Points on a hilly landscape, in no order, each with its height.
From any point a ball rolls to the lowest of the 3 points nearest to it. It stops when none of these is lower. Distance is the straight distance between rows; heights are no part of it.
j730: -1,-5,11,-3,-7,22,1,-21,38,-8,0,-10,-47,26,3,-5,-7,1,2,-20,17,-17,5,-2,27,23,11,-24,-2,1,-15,17,51,-8,9,-1,-8,29,-20,-9,20,22  h=337
j895: -3,10,3,-17,-26,0,9,10,6,-12,-6,10,26,8,-2,9,-1,27,7,27,-13,-5,-4,9,16,-7,1,8,-2,5,-36,-21,-8,25,1,-1,0,10,20,20,-18,0  h=340
j533: 3,8,-3,-3,-9,22,-1,7,28,4,-5,-17,-4,-5,-6,-3,-7,30,27,28,-15,-20,-16,11,15,-10,-9,4,12,-10,-38,-11,13,11,9,-16,9,16,-4,27,-30,-5  h=277
j744: 25,17,-8,4,3,-32,-30,-17,-27,-9,6,9,17,-67,-3,-29,-9,46,-18,13,11,18,-17,-15,-4,-32,6,-6,-2,20,12,-10,-19,-15,-36,24,16,-15,-2,-2,-3,1  h=182
j613: -16,-23,13,26,37,2,3,13,-21,16,-1,-14,-18,18,30,9,4,-46,3,-34,28,22,5,1,5,13,-8,1,2,-36,11,-11,-3,-17,-8,-30,17,-3,20,-1,8,21  h=355
j721: -26,-3,14,-37,-27,9,2,24,18,-2,-9,4,35,23,25,18,-21,-5,-31,47,-40,5,-10,2,5,-17,4,-7,12,6,-39,-23,-7,39,-25,3,5,4,14,16,-19,-5  h=546
j580: -7,-11,-7,12,3,-24,-10,-11,-12,-11,4,16,14,-5,-21,25,22,-14,4,-38,7,7,16,-5,-18,-4,20,8,-14,0,41,-3,-20,-32,-5,7,-29,-12,-9,-12,6,9  h=126
j946: 13,-1,-14,-13,-16,32,13,3,36,14,24,-11,-36,-6,-23,-7,-18,31,6,2,-19,-28,-1,-4,18,22,19,-13,31,1,-5,34,50,-9,44,3,-27,21,-13,11,-38,-33  h=507
j746: -6,-12,16,6,15,-19,-13,-35,-28,13,5,14,11,-9,-15,9,17,-47,9,-23,15,15,20,-12,-35,-12,17,-5,-16,-11,40,-8,-34,-28,-9,1,-15,-8,-10,-49,29,0  h=149
j263: -60,-14,25,-46,-50,17,-1,4,36,9,14,4,20,35,-2,22,-20,17,-37,66,-36,-9,-39,29,7,-1,23,11,6,15,-47,-19,-9,32,0,-7,-7,3,1,7,-44,11  h=319
j962: -10,25,-14,-19,-33,-1,26,14,4,-11,-13,21,20,5,-11,5,-8,-12,-7,7,-15,-15,-2,13,7,-2,-18,13,2,2,-14,22,15,30,4,15,1,-6,19,33,-26,3  h=79
j57: -13,-3,-5,-32,-13,8,20,7,34,4,16,14,-25,42,-21,1,-11,6,-1,-19,3,-13,-11,9,2,12,1,-14,-5,27,7,50,44,3,19,-8,-24,8,2,12,-5,8  h=609
j639: -23,29,1,-37,-59,29,12,24,41,-12,7,13,9,13,-21,-7,-2,6,-22,41,-32,-8,-20,-3,19,19,-2,9,12,8,-25,20,13,28,14,3,2,4,-7,10,-51,6  h=346
j776: 7,-34,9,42,25,-10,-20,-17,-43,13,11,-11,-7,-23,-27,8,-11,-36,-1,3,20,57,27,3,-28,3,-11,-15,-20,1,45,5,-43,-10,-23,6,-18,-8,-15,-69,68,-6  h=272
j146: -14,-7,-3,29,8,-11,30,9,-18,-4,-9,4,27,4,39,5,-4,-29,-2,-25,13,4,16,-3,-8,-4,-2,18,8,6,-7,-11,-16,2,-25,1,19,-12,24,1,15,-15  h=600
j805: -12,17,-26,-28,-45,42,11,6,34,-5,9,-7,-5,0,-15,-27,-32,3,-12,28,-21,-12,-26,4,23,15,6,11,16,9,-12,20,9,22,20,10,10,8,10,26,-48,-20  h=308
j144: -3,4,-22,10,1,-26,11,-1,-6,-15,2,1,26,-13,-24,1,14,2,10,-18,1,-9,6,-10,-9,-15,-15,11,2,16,15,5,0,-8,-5,11,-8,-16,-1,7,-3,6  h=104
j49: -3,19,-2,-29,-56,24,2,14,35,-11,-9,1,-19,3,-3,-15,-12,0,-16,35,-18,-18,-10,13,27,21,8,0,13,-5,-34,15,23,23,31,6,5,20,4,15,-33,-12  h=332
j465: -13,9,-5,-1,7,-31,3,5,-23,-11,-23,1,36,-20,11,-9,-6,19,-4,-8,7,1,-11,13,-16,-31,-8,12,0,31,-26,2,-17,18,-36,6,13,-3,6,1,3,-7  h=466
j407: -3,-3,-20,22,18,-34,6,7,-38,-1,-11,3,40,-28,7,-12,6,3,-11,-23,5,0,17,-2,-16,-11,-12,16,2,18,6,0,-18,-8,-20,3,-2,-21,-2,-19,10,-3  h=317
j993: 21,22,2,-2,20,6,-7,5,-13,2,17,-10,4,6,-5,-8,17,-17,12,8,0,24,-23,-18,-3,7,14,9,-3,-15,9,-25,-25,-5,-3,4,24,-6,-5,10,-1,5  h=174
j628: 15,-25,23,18,29,-6,-9,-10,-27,21,6,-14,-20,-3,0,6,0,-42,16,3,24,29,20,-10,-16,3,5,0,-22,-21,42,-11,-25,-14,-5,-13,5,-15,-14,-35,33,0  h=211
j602: -55,-8,17,-30,-9,25,4,41,23,0,-12,4,31,34,41,25,-6,-2,-39,38,-34,-18,-35,16,-15,7,-9,2,19,-2,-56,-1,4,30,2,-6,3,5,25,19,-21,19  h=660
j825: -8,-20,-10,24,42,-8,23,17,-27,-6,-15,-12,-2,-1,10,7,3,-18,16,-14,14,-7,26,13,-19,10,-20,-4,6,-4,1,7,-7,-3,0,-5,-8,-8,9,-7,-5,3  h=133
j94: 8,21,1,-39,-45,33,14,-1,31,-5,-7,5,-9,1,-14,-11,-16,3,-15,11,-30,-18,-6,18,27,16,0,8,34,-15,-30,30,30,26,42,22,10,17,4,9,-29,-53  h=123
j5: -35,-40,8,9,13,9,19,15,24,14,-2,-19,-27,24,29,-2,-10,-13,-13,-29,24,-7,-3,16,14,16,-20,-3,9,-15,-15,11,51,-2,16,-19,1,12,1,-9,-5,31  h=315
j698: -39,-22,13,-23,-10,13,27,28,19,17,-17,-3,-23,21,34,-1,-11,-20,-27,-3,18,-27,9,22,3,18,-22,3,13,2,-32,21,55,11,23,-27,8,2,12,-19,5,20  h=679
j297: -10,8,-21,-5,12,-15,13,18,-19,14,-7,1,31,10,9,0,13,14,2,-7,-17,-17,-9,11,-11,-23,-7,15,10,19,-6,5,-6,-4,-8,-9,14,-8,16,15,-28,0  h=267
j100: -22,-3,13,-27,-19,14,-6,15,35,-1,-13,2,-4,33,10,-1,-10,4,-15,44,-25,-7,-36,15,3,-8,-3,14,18,3,-50,-5,8,32,1,-21,14,15,-10,16,-22,17  h=239
j578: 2,-4,4,10,17,13,-1,6,23,8,11,-7,-26,-3,-19,-11,8,19,33,14,-18,-8,-21,11,-1,7,-1,2,14,9,-12,8,24,-15,21,-8,-9,8,-5,14,-26,2  h=333
j897: 20,19,4,2,-8,13,-12,-11,15,-6,21,-9,-11,2,-8,1,10,1,4,8,0,7,-5,-28,10,11,8,4,-11,-12,14,-8,-1,-4,4,9,5,2,-1,21,-3,6  h=175
j692: 2,5,-2,3,10,6,-10,3,2,16,13,-21,-7,9,-11,-16,-6,50,21,37,-21,-13,-8,9,7,-18,3,20,4,4,-8,-28,6,-2,5,-15,12,7,2,33,-24,-17  h=334
j51: 0,-29,-16,5,15,-1,17,4,-14,17,5,-2,-5,9,5,19,12,-34,18,-34,4,-27,16,0,-15,5,-19,-8,-3,9,21,22,9,-18,-1,-16,-11,-12,8,-5,16,17  h=103
j231: 11,-4,7,24,11,-24,-6,-7,-14,-4,9,7,3,-5,2,7,22,-22,-1,-26,21,11,9,-8,-12,-3,-1,-4,-23,-10,42,-11,-13,-11,-6,3,-8,1,-3,-6,22,11  h=266
j97: 17,13,1,14,23,-27,-15,-5,-21,4,10,-4,19,-2,-2,-14,12,13,11,-1,4,18,-22,-14,-8,-16,6,8,1,5,15,-24,-33,-17,-25,-1,8,-13,-6,-2,-3,-4  h=200
j583: -6,23,-9,-20,-60,-1,-2,12,-1,-14,14,10,44,-21,0,-17,-19,15,-23,16,-10,9,-37,-24,29,-3,14,8,-12,21,-21,-14,-31,38,-24,37,11,-12,-4,17,-14,-12  h=477
j966: 13,-16,-10,32,23,-5,11,-13,-19,-6,1,-13,-9,-10,-17,14,4,-16,24,-17,-2,6,31,7,-16,3,-10,-14,-16,15,26,9,-12,-22,-1,3,-17,-10,-12,-9,28,-1  h=335
j171: -1,2,-2,19,34,-18,-16,12,-40,1,7,10,37,3,19,0,22,-22,-10,-20,13,14,7,-21,-25,-19,13,13,14,-3,11,-19,-37,-14,-10,-13,17,-21,1,-25,6,18  h=254
j908: 9,-10,2,-8,-18,14,3,3,46,-3,2,6,-51,29,-13,18,1,3,14,-11,10,-13,-15,0,19,32,9,-21,-15,8,0,8,41,-9,21,0,-23,18,-16,0,11,2  h=445
j572: -9,-17,18,15,16,-20,-4,-9,-49,18,7,9,29,3,44,-8,16,-48,-14,-53,30,16,5,-18,-19,-2,30,16,7,-4,20,-17,-47,-10,-5,-23,12,-20,12,-54,11,-16  h=459
j775: -13,19,-3,-10,-25,25,-6,7,32,-10,17,-21,-26,22,11,-21,-10,10,4,21,1,-7,-31,-3,19,6,-2,5,22,-2,-31,2,28,4,26,-15,6,25,-11,15,-25,27  h=206
j585: 39,17,-7,14,-1,-7,-27,-13,-4,-6,23,-4,-3,-30,-6,5,8,12,0,-1,17,13,13,-28,-1,-11,0,-4,-14,-18,34,-9,-20,-28,-9,27,11,2,-5,-1,4,-16  h=250
j217: 29,-8,2,30,14,1,-66,-24,-18,2,9,-22,-5,-36,-21,14,3,9,-19,20,24,9,33,-10,-18,-1,1,0,-14,-18,44,0,-21,-47,8,38,-14,5,-6,-42,56,-28  h=251
j28: 8,-22,28,23,46,4,-33,-15,-38,15,4,4,-5,-6,-22,19,16,-48,19,-6,9,23,11,-2,-26,8,15,-8,-1,-14,47,-13,-30,-27,-7,-20,-4,-4,-9,-61,29,12  h=190
j590: 5,22,-2,-2,-5,10,11,2,12,-4,-5,1,-6,16,10,5,0,-16,12,8,-5,-4,-4,-8,4,2,-8,-1,6,-6,-20,-5,19,10,-9,-3,5,5,9,15,-10,1  h=261
j174: 0,-27,-5,14,5,-4,15,-14,-14,-11,-12,3,1,13,-15,28,4,-23,10,-41,18,-3,33,14,8,8,0,-12,-29,3,38,-2,-15,-16,-22,-6,-28,-11,0,-22,54,1  h=462
j243: 3,3,7,14,6,-42,-18,-20,-37,-5,9,6,16,-18,-1,-2,18,-13,-4,-34,15,11,13,-14,-35,-21,11,8,-3,-2,15,-28,-37,-18,-28,6,-6,-21,-10,-41,22,12  h=258
j433: 39,16,-15,8,-14,-5,-10,-11,-7,-22,9,4,10,-15,-9,8,3,-12,6,-12,19,9,12,-34,-8,-7,13,-8,-23,-11,36,-17,-20,-11,-3,20,11,-8,-6,1,15,-9  h=300
j426: 26,1,16,20,42,-26,-22,-11,-43,8,-14,-10,19,-25,1,-12,2,21,1,27,21,29,11,-3,-26,-21,-17,-2,-2,14,13,-13,-25,3,-22,8,17,-6,-1,-14,10,-11  h=324
j168: 13,3,1,7,12,13,0,-4,11,5,-10,-17,10,-4,-5,-9,-6,39,23,39,-19,-14,2,10,9,-12,1,5,2,3,-27,-25,-2,23,-6,-7,3,15,6,30,-16,-17  h=309
j180: -1,2,4,-17,-24,19,-6,-12,47,-2,8,-3,-48,-3,1,1,3,9,13,2,6,-13,3,-5,29,22,3,-17,14,-11,-24,18,51,3,40,8,-12,34,-14,8,-2,-10  h=475
j226: 13,-12,5,32,42,-3,-11,-11,-47,15,-4,3,-1,-5,-5,-2,11,3,22,10,-3,10,11,3,-39,-2,-11,10,10,8,14,-9,-23,-26,-4,-9,-1,-9,-6,-23,-1,-3  h=244
j150: 3,-44,17,32,41,14,2,-14,-30,18,4,-23,-31,10,7,12,-12,-39,25,-11,19,31,36,0,-7,14,-9,5,-13,-12,33,2,-1,-16,-11,-33,-19,-10,-3,-25,21,5  h=247
j25: 20,-27,7,5,16,12,-9,-14,34,12,18,-16,-34,17,-19,12,2,31,22,-8,12,-22,6,3,6,19,15,-39,-12,4,9,29,25,-25,30,6,-29,18,-17,15,11,-15  h=493
j660: 43,26,5,12,21,-21,-46,-16,-18,11,7,-6,10,-63,-12,-19,-13,27,-19,9,20,22,1,-24,-30,-9,1,-2,-4,-8,37,-5,-31,-21,-12,33,15,-9,-2,-21,19,-10  h=216
j787: 16,8,-1,12,17,-33,-28,-15,-34,-10,-12,9,8,-49,4,-18,14,24,-5,-3,26,21,3,-11,-32,-13,-5,-8,-21,8,26,-8,-18,-10,-30,12,1,0,-15,-21,35,2  h=274
j66: -33,-17,3,-10,19,20,0,20,28,14,15,-24,-13,11,15,-16,6,25,-13,-7,10,-2,-21,26,-7,-4,-25,-1,-1,17,-22,9,55,9,10,-23,7,26,-17,-9,-26,40  h=198
j337: 12,9,-12,0,13,4,-11,5,11,-10,7,-6,6,-8,-8,-1,12,8,17,16,-2,-4,-11,-19,11,-3,12,7,6,-6,10,-14,-19,-7,-4,-1,21,-14,4,19,-23,-5  h=143
j695: -10,18,-4,-17,-19,19,16,-2,28,4,4,-5,-3,16,-11,-21,-9,32,9,30,-37,-20,-6,17,24,1,3,-3,20,5,-34,1,24,15,18,-13,-7,10,1,23,-41,-14  h=311
j599: 5,-16,-6,15,7,10,-3,8,10,-12,5,11,-6,29,-14,24,18,-8,15,-32,-3,-6,7,0,8,7,9,-9,-10,-8,28,22,13,-19,3,-6,-27,2,1,8,23,19  h=480
j652: 1,19,1,-13,-46,10,8,-1,31,-28,6,14,-8,15,-11,10,-12,-15,2,2,0,-3,5,-10,20,12,5,-11,-9,4,-4,17,18,5,13,7,-6,9,6,18,-5,-3  h=405
j108: -22,2,12,-26,-1,9,29,26,17,-5,-21,16,3,32,13,0,-4,-3,-4,13,-15,-22,-1,20,10,13,-11,-1,20,-6,-40,3,34,24,11,-24,-3,1,5,20,-21,8  h=735
j453: -27,0,19,-42,-9,13,26,9,14,12,-28,11,14,10,8,1,-2,17,-20,28,-36,-12,-4,24,-2,-9,-11,4,-2,5,-27,6,18,23,16,-11,1,2,17,16,-31,-25  h=604
j827: 19,4,6,17,24,-4,-26,-7,-5,4,-1,-16,-22,-11,-23,5,9,10,25,16,-10,3,3,-22,-20,-1,-5,3,0,7,24,6,-1,-28,9,10,-12,-12,-9,3,6,-9  h=257
j521: 23,14,6,7,25,-5,-11,-12,-12,-1,12,4,4,-6,3,-14,-12,19,17,29,5,4,-6,-17,4,-19,0,2,-9,3,-6,-34,-13,0,-20,7,25,-1,4,13,-4,-6  h=208
j568: -7,-7,1,-1,7,-5,20,6,-7,-5,-7,-2,-11,23,22,10,-4,-26,15,-21,18,4,11,-6,3,14,-19,-3,-6,-15,2,-5,8,12,-9,-2,-1,3,6,3,11,3  h=379
j43: 7,33,-19,-15,-35,9,7,5,21,-7,-5,0,1,-19,-14,2,-9,18,-6,15,-18,-17,2,-2,25,0,-11,14,4,-6,-1,19,11,14,19,14,5,-7,4,36,-14,-30  h=295
j369: -6,21,-7,-37,-54,26,18,6,38,17,13,0,4,4,-21,-9,-13,20,-8,15,-24,-17,-11,-2,28,20,0,20,23,1,-20,30,21,16,38,2,8,5,-4,29,-46,-34  h=278
j900: 22,-11,22,25,18,-16,-15,-34,-42,19,0,9,-9,-11,-2,7,5,-33,1,-14,21,28,25,-14,-15,-7,15,-10,-30,-2,63,-14,-41,-13,-24,-3,-12,-11,-1,-42,60,-2  h=215
j35: -31,-3,7,0,24,10,13,14,41,4,-11,-26,-28,23,17,-2,-4,13,14,-22,25,-13,-2,6,9,14,-21,-3,-1,-5,-26,12,57,5,3,-22,-6,28,-17,-5,9,32  h=70
j540: 14,1,-1,13,43,-12,-1,3,-42,-1,0,2,9,-8,4,-2,10,-17,13,-8,18,23,0,-3,-17,-6,-2,15,-13,-6,13,-4,-17,-16,-16,-15,15,-15,-3,-16,3,1  h=226
j864: 11,28,-18,-14,-23,30,2,-3,20,2,13,-14,-25,-12,5,-10,-29,34,4,1,-10,-27,-3,-5,25,14,8,3,23,-5,-3,16,21,15,27,15,9,24,0,7,-43,-50  h=490
j86: -4,-23,-7,19,8,-21,-8,-28,-44,16,-8,14,-4,-10,0,16,2,-33,-21,-51,27,21,29,11,-13,-4,30,-1,-23,-5,40,-29,-25,-19,-30,-4,-5,-10,-1,-47,44,16  h=368
j187: -6,-18,-8,36,26,-29,-8,-8,-54,5,-10,2,14,-36,4,5,3,-26,-17,-29,29,14,25,-3,-43,-13,4,6,2,4,32,-8,-43,-28,-12,-1,7,-21,-13,-52,28,-3  h=352
j394: 14,25,-14,-11,-14,20,7,11,13,7,7,-8,-5,-9,-6,-7,-13,40,9,12,-20,-27,-6,-2,26,-2,6,4,2,0,-4,-8,-3,9,8,6,15,-15,14,30,-37,-19  h=245
j586: 0,-45,17,19,30,3,10,-10,14,3,-5,-21,-33,19,-18,10,5,-2,23,-16,17,0,33,10,3,31,-8,-20,-15,-7,12,-1,27,-6,7,-13,-24,0,-16,-7,30,6  h=415
j767: -12,-8,5,11,34,6,-15,1,-5,1,3,-9,-14,14,11,-2,19,-8,14,-8,7,13,-16,-3,-3,-7,-16,7,5,-14,-6,-6,14,-14,-6,-32,10,12,-14,10,-5,23  h=195
j761: 4,-1,-10,-3,7,-22,-16,1,-25,-1,-3,0,34,-13,-1,-17,3,49,9,-14,-3,4,-20,1,-1,-36,12,6,12,33,-4,-22,-39,-17,-44,4,12,-17,-8,4,-3,-2  h=225
j456: 10,16,-15,19,6,-17,6,0,-20,2,-3,12,17,-19,-12,-13,13,20,8,0,-13,-7,19,1,2,-5,-14,9,-5,-1,0,-6,-13,4,-4,12,-2,-13,-4,5,6,-9  h=273
j372: -27,8,-3,-38,-26,2,19,21,10,3,-8,10,17,17,8,9,2,7,-9,40,-34,-3,-34,6,10,-12,1,11,7,9,-23,-9,-11,20,-9,-1,-3,-4,19,24,-31,-1  h=431
j365: -38,2,13,-53,-43,31,27,11,37,0,-2,14,4,11,-26,-25,-9,12,-28,53,-43,-13,-25,17,11,-9,3,13,14,14,-25,17,-12,36,9,-10,-9,-9,11,9,-38,-18  h=389
j111: 10,26,-12,-8,-13,-3,0,10,6,-22,11,10,10,-1,14,5,4,-12,14,1,-6,7,-2,-16,6,1,4,7,-6,-7,-3,-6,-13,9,-7,7,12,-4,1,17,7,9  h=253
j127: 19,-17,13,33,26,0,-37,-23,-11,11,3,-3,-4,-8,-31,16,10,-21,13,-1,-5,17,15,-11,-16,14,24,-16,-17,-11,51,-7,-29,-53,5,9,-33,-16,6,-37,36,7  h=212
j543: -33,0,7,-2,16,-14,-2,20,-14,0,-7,9,23,24,45,15,20,-21,-11,-18,-6,11,-20,-9,-1,-9,-1,21,12,-11,-27,-12,-11,8,-16,-3,19,-4,21,-3,-9,19  h=712
j160: -31,-24,-2,-18,6,12,22,41,9,34,-2,3,4,22,35,13,1,-20,-37,-23,9,-24,-18,11,-9,-1,-8,-3,15,7,-23,28,33,8,29,-5,8,-13,29,-2,-11,33  h=132
j173: 40,-16,16,15,13,12,-19,-29,0,-9,13,-13,-37,3,-10,18,4,-20,14,-15,16,15,21,-19,1,16,18,-26,-11,-16,36,4,-5,-24,4,-2,4,13,-5,-4,40,1  h=385
j359: 14,16,10,2,10,-20,7,7,-10,-22,-7,13,20,11,17,-4,-7,5,0,14,-6,13,-13,-5,-4,-17,-9,-3,-18,-3,-7,-25,-10,19,-24,-8,18,6,10,22,-6,6  h=307
j622: -14,-6,-12,8,16,2,4,9,-12,-1,1,5,9,27,5,3,5,-43,17,-49,10,13,9,5,-2,14,-5,1,3,-13,15,0,0,-14,-8,-7,-1,-2,16,-11,16,29  h=312
j921: -21,8,-12,-15,-7,7,-8,20,31,-7,6,10,-12,26,6,-4,8,-10,15,-1,0,-2,-15,-16,10,18,8,6,-8,-2,-22,7,24,6,12,-10,-4,4,-3,8,-17,34  h=129
j989: 26,14,-39,11,-17,2,-21,-27,-17,-7,-5,-23,2,-52,-5,21,-14,38,-14,3,14,-17,22,-9,6,-9,-6,7,-4,-10,18,12,9,-17,-10,35,0,14,-11,10,-7,-33  h=427
j101: 8,-11,-11,7,-1,0,15,-4,5,-14,-15,7,-12,12,-15,14,11,-12,9,-27,-5,-10,19,6,6,11,-16,-17,-22,8,23,27,17,10,9,-1,-34,7,10,-3,26,-10  h=539
j673: 13,5,14,-4,22,14,0,-11,23,15,-1,-13,-15,2,-7,-19,-7,34,9,20,-18,-25,2,22,10,1,-4,-7,26,-13,-38,4,25,8,31,-11,-1,14,-11,16,-17,-23  h=310
j334: -6,-11,-5,39,16,-27,-4,-9,-62,25,-12,5,11,-30,33,-11,-1,-37,-15,-51,43,27,18,-8,-30,-6,5,-7,-4,-10,26,-13,-48,-14,-21,-3,4,-23,2,-51,36,-2  h=429
j845: 1,-42,5,31,34,-12,-7,-21,-29,9,2,3,-10,-3,-27,9,2,-28,10,-16,5,11,32,6,-28,10,1,-24,-16,-4,38,4,-21,-37,1,15,-20,-23,-18,-38,30,5  h=231
j242: -18,-23,-6,18,26,-9,7,14,-50,16,-6,9,17,-5,43,10,8,-23,-7,-48,16,-1,15,-3,-17,7,-7,14,16,4,4,7,-39,-10,-9,-8,16,-22,26,-14,18,4  h=370
j790: -6,3,9,-24,0,-28,4,18,-16,-14,-2,15,60,5,29,9,-13,27,-13,11,-10,28,-31,-11,12,-31,22,-5,-5,31,-22,-23,-33,24,-43,15,25,3,12,4,2,3  h=465
j720: -32,12,20,-29,-37,18,16,14,48,4,0,0,-25,20,-2,-20,-15,12,-18,31,-16,-13,-23,11,5,8,-2,-11,10,5,-39,16,29,27,35,-20,2,18,-11,8,-29,27  h=320
j276: -6,24,-11,4,-17,0,3,7,-3,-6,3,10,21,7,8,-2,15,-15,10,-8,5,-11,-9,-14,3,3,-2,14,-8,-8,-2,-17,-8,2,-8,2,-1,-1,5,15,-12,7  h=252
j299: 6,-5,-10,31,3,-39,5,-13,-35,-6,-10,2,5,-15,-11,-1,13,-14,-3,-34,21,6,37,-7,-2,-2,-12,4,-17,-2,24,-9,-18,-4,-23,3,-5,5,4,-11,29,16  h=411
j308: 1,21,-3,-2,-22,-25,-4,13,-16,-29,-14,5,46,-18,17,-4,2,11,-21,7,11,18,-18,-5,4,-24,8,-9,-11,7,-26,-7,-12,26,-24,19,28,1,1,18,14,3  h=350
j777: 12,1,-1,3,27,-4,-17,2,-2,4,-4,3,0,0,4,-3,11,7,17,19,-7,11,-12,-9,3,-5,2,7,20,3,-8,-2,-1,7,-24,-16,13,-7,4,7,-8,7  h=170
j925: -32,-10,-5,-30,-33,28,3,7,53,10,2,-22,-12,14,2,-8,-23,41,-20,48,-19,-19,-34,35,25,-16,9,14,19,5,-39,-16,5,24,15,-18,8,39,-12,5,-35,18  h=148
j295: 44,9,21,2,22,-18,-22,2,-37,4,5,5,0,-20,7,-10,-1,-7,-15,7,24,40,-11,-18,-18,-25,4,-13,-11,-8,14,-14,-31,15,-22,5,25,-13,-2,-8,24,-8  h=353
j409: 13,-44,11,41,10,-5,-42,-29,-39,22,6,-2,-4,-18,-37,13,5,-6,-18,-6,3,22,30,10,-16,0,16,-20,-26,10,41,-14,-41,-36,-12,18,-40,-15,-19,-63,77,-7  h=348
j227: 13,23,-3,10,-9,-41,-18,-3,-29,-13,12,11,32,-39,-2,-28,17,9,-2,-23,22,26,-13,-34,-8,-23,19,-4,2,16,27,-19,-36,-19,-35,26,8,-14,-24,-20,0,11  h=246
j423: -6,-14,-15,5,-5,-12,25,4,8,3,-16,19,-10,13,-16,24,4,-25,6,-38,10,-8,17,-3,-8,12,-12,1,-10,7,28,24,11,-11,0,-4,-18,-16,17,6,31,10  h=378
j722: 1,24,-11,-16,-17,-3,28,-2,10,-2,2,11,27,-4,-5,-10,-1,28,-5,15,-25,-27,-12,23,8,-12,-7,11,-5,11,-20,8,1,22,2,-3,-12,-6,20,28,-27,-12  h=152
j252: 26,17,-2,-19,-27,29,2,-9,16,-21,2,7,-21,2,7,4,-18,3,-1,5,-8,-8,10,6,25,26,12,1,17,-9,-20,6,25,4,37,16,14,19,-13,15,-11,-28  h=402
j856: 3,-2,6,-4,4,1,34,0,11,4,-18,-1,-16,18,5,2,11,12,19,3,-22,-17,14,17,7,0,-27,-8,-4,4,-16,17,41,12,29,-5,-10,7,1,6,2,-10  h=870
j841: 14,9,-38,15,-7,-32,-30,-11,-15,-4,0,4,-5,-44,-15,0,11,21,-9,-12,17,1,8,-15,-5,-10,-5,-1,-20,14,26,2,-13,-32,-7,37,-15,-12,-15,-7,17,-2  h=314
j215: -42,-8,20,-21,12,14,5,15,33,-12,-6,-13,-19,26,30,3,-5,-13,-21,8,8,-11,-21,18,-18,13,-9,13,11,-7,-31,-4,36,27,7,-14,13,4,8,13,-13,43  h=419
j350: 32,32,-3,-2,-4,-31,-8,-4,-16,-24,6,8,21,-44,24,-16,-5,15,-13,3,2,11,-7,-24,-3,-19,-1,-10,-12,4,11,-16,-18,19,-25,31,33,8,-3,7,6,-6  h=67
j291: 25,22,-12,-5,-39,12,-4,17,12,-25,3,-1,4,-19,1,-12,-11,6,-5,15,-4,7,-11,-21,22,6,15,6,-5,-22,-4,-21,-12,6,0,23,19,-2,14,29,-19,-16  h=336
j61: 0,0,7,7,7,18,8,-7,28,-3,-3,-14,-29,26,24,-11,-8,-15,10,17,2,0,-11,4,4,5,-15,3,28,-25,-42,-7,24,20,13,-28,18,11,-2,24,-13,22  h=316
j403: -22,10,18,-54,-36,21,19,7,30,-11,-11,15,13,19,-6,-6,2,0,-25,44,-40,-10,-7,23,5,-2,6,-3,31,7,-52,6,16,33,22,-6,-13,8,-2,10,-28,1  h=572
j912: -11,25,-18,-10,-36,-1,10,-2,17,-11,2,17,0,16,-22,5,2,-12,10,-10,-14,-6,0,6,6,6,-3,7,-14,-2,2,21,13,8,13,4,-10,-6,15,19,-13,13  h=290
j766: 12,28,-35,-5,-33,-5,6,-21,-4,-5,-16,-2,14,-45,-24,-13,-17,30,-33,8,-4,-5,-8,-5,25,-8,-11,23,-6,3,5,12,4,5,4,17,0,0,-5,31,-14,-33  h=363
j689: -7,7,16,-32,-10,-8,35,10,18,-2,-10,14,-4,13,11,1,-1,-14,1,-1,-19,-17,5,39,2,1,-20,-2,2,-3,-14,37,52,26,28,-11,-6,-1,17,14,-21,-7  h=815
j50: 6,6,-2,-16,-16,38,10,-8,43,-4,-3,4,-22,2,11,-27,-10,24,9,19,-17,-12,-12,16,23,1,11,0,36,-15,-49,-2,19,17,43,0,7,27,-8,18,-15,-9  h=357
j829: 4,-23,9,-8,2,9,32,-26,27,6,1,7,-32,21,-10,11,-4,-6,10,-23,-2,-15,18,16,20,31,-8,-35,-5,10,4,37,39,-8,16,-9,-26,15,-6,6,6,-6  h=545
j684: 13,-50,16,34,29,12,-18,-10,-1,0,1,-8,-32,9,-28,28,6,1,18,-13,1,-8,24,14,5,19,13,-34,-23,-9,39,4,0,-34,1,11,-46,-1,-15,-9,45,-5  h=321

Call two points neighbours if one is among the 3 nearest of the other. Go from one point of each pair to the other, from neighbour to neighbour, staying as low as possible. Name the highest point that can't be avoided.
j533 and j35 -> j215
j35 and j160 -> j5
j94 and j925 -> j49
j337 and j921 -> j590

For each start below, name the point where the ball stops.
j453 -> j962
j365 -> j94
j572 -> j337
j226 -> j337
